Each row is a point on a landscape with many valleys, with its height.
From any point a ball rolls to the lowest of the 3 points nearest to it. It stops when none of these is lower. Distance is the straight distance between rows; heights are no part of it.
Dol: [ 13  -4  13 -11   8 -17  10   4]  h=44.9
mil: [ 25   1   1  -7  -3 -32  11   4]  h=33.4
Manit: [ -6   0  -7  25  -7  -2 -26  18]  h=48.0
luf: [-18  -1  -6  -2   5  29  -9  -4]  h=44.1
nale: [11 -6 11 -9  9 -9  7 -1]  h=41.0
pomiv: [  1  -7  20 -29   3  -5  26 -13]  h=42.4
fudu: [ 0 -9  8 -7 12 11  6 -7]  h=33.6
Pibud: [  2  -2  -1  18   3   1 -19  16]  h=43.0
berob: [ 11   3  -7  16   0 -10 -10  10]  h=24.7
Gugud: [-14   8   2 -15   4  18   8 -19]  h=32.5
gog: [ 19  -3  13 -11   5 -24  13   2]  h=39.3
dobub: [ 17   6 -10  10  -3 -21  -2  10]  h=8.4
von: [ 14   6  -8  13  -2 -15  -5  10]  h=17.7
Nar: [ -4   4  -9  28 -13  -7 -24  17]  h=51.2
medut: [-30   5 -14  -2   1  36 -18  -6]  h=51.0
gem: [ -8   5 -15  32 -21  -9 -24  14]  h=54.7
sivil: [-6 -7  0  5 10 17 -6  3]  h=38.8
nav: [-12  15  17 -35 -14   2  26 -23]  h=42.7
veb: [ -1  -6  18 -22   3   3  20 -12]  h=36.5
ruz: [  0  -5  13 -21   5   7  18 -14]  h=32.4
mub: [ -7  -3   7 -21   6  11  16 -18]  h=23.3
nud: [-12  -3  -4  -5   6  23  -4  -9]  h=35.5
Zun: [  8 -14  22 -24   3  -9  22  -6]  h=49.2
sifa: [ 27   3   2 -16  -7 -43  17   1]  h=37.4
mida: [ 22   6 -11   2  -5 -29   9   7]  h=26.5
dib: [-20  14  -2 -11   3  25  -1 -18]  h=35.8
Kono: [-10   4   6 -19   2  13  14 -20]  h=6.6
bilek: [ 2 -7  5  1 11 11 -2  3]  h=33.0
bipi: [ -5  -9   1  13   8  12 -16  11]  h=37.5
lutut: [ 19   5  -4   6   0 -23   1   9]  h=18.0
vuter: [ 19   1   5  -2   7 -20   6   9]  h=28.8
Tuta: [-13  -9  -2   9   7  20 -14   8]  h=41.7
sib: [ -6   5 -27  31 -29 -13 -12   8]  h=67.5
Godar: [ -8   6  14 -32  -8   6  26 -21]  h=43.1
leros: [  9  -8  18 -12  10  -9  13  -4]  h=45.8
tikeb: [-21  11  -9 -10   2  29  -6 -16]  h=10.3
mur: [  1  -7  10 -11  10   4  10  -7]  h=39.7
tupo: [ 4 -5  4  6 12  4 -5  4]  h=27.0
Siget: [ 7 -6  9 -1 13  0  4  0]  h=34.6
tido: [  7   7 -10  21  -7 -12 -11  15]  h=33.5
mizu: [ -2  -7   1   9  11  10 -10   7]  h=33.3
faka: [-14  22  11 -29  -4  13  17 -23]  h=34.7
Sati: [  5   6 -24  26 -24 -14  -5   8]  h=53.9
vitu: [ 14 -10  22 -22   5 -20  17  -2]  h=49.7
rez: [-22  -6 -10   5   6  29 -17  -1]  h=48.2
movek: [-7 -3  1 -4 11 22  1 -9]  h=18.7
tif: [-10  -9  -1   2  10  23  -9   0]  h=43.2
Tuz: [  0   7 -16  27 -16 -11 -15  13]  h=45.9
Vogo: [-14  -8  -3  20   1  12 -26  17]  h=42.9
Roduz: [-13   0 -22  32 -31 -12 -18  10]  h=63.0
subu: [ 16   8 -17  14 -13 -21   2   8]  h=25.5
bem: [ -8  -2   4 -12  10  17   6 -12]  h=7.2
zarug: [  8   8 -21  21 -16 -18  -5   9]  h=40.9
Mos: [10 -3  1  8  7 -6 -5  9]  h=17.6

Call two points neighbours if one is among the 3 nearest of the other. Go from one point of each pair to the other, from neighbour to neighbour, staying as low as possible. Name the highest point that can't be avoided.
Mos and tikeb: nud
bem and dobub: fudu
Mos and dobub: von

Two balls start at each pair of points below. Name the first point that both come to, or write none.
vuter and sifa: dobub
mur and veb: mub
Nar and Pibud: none
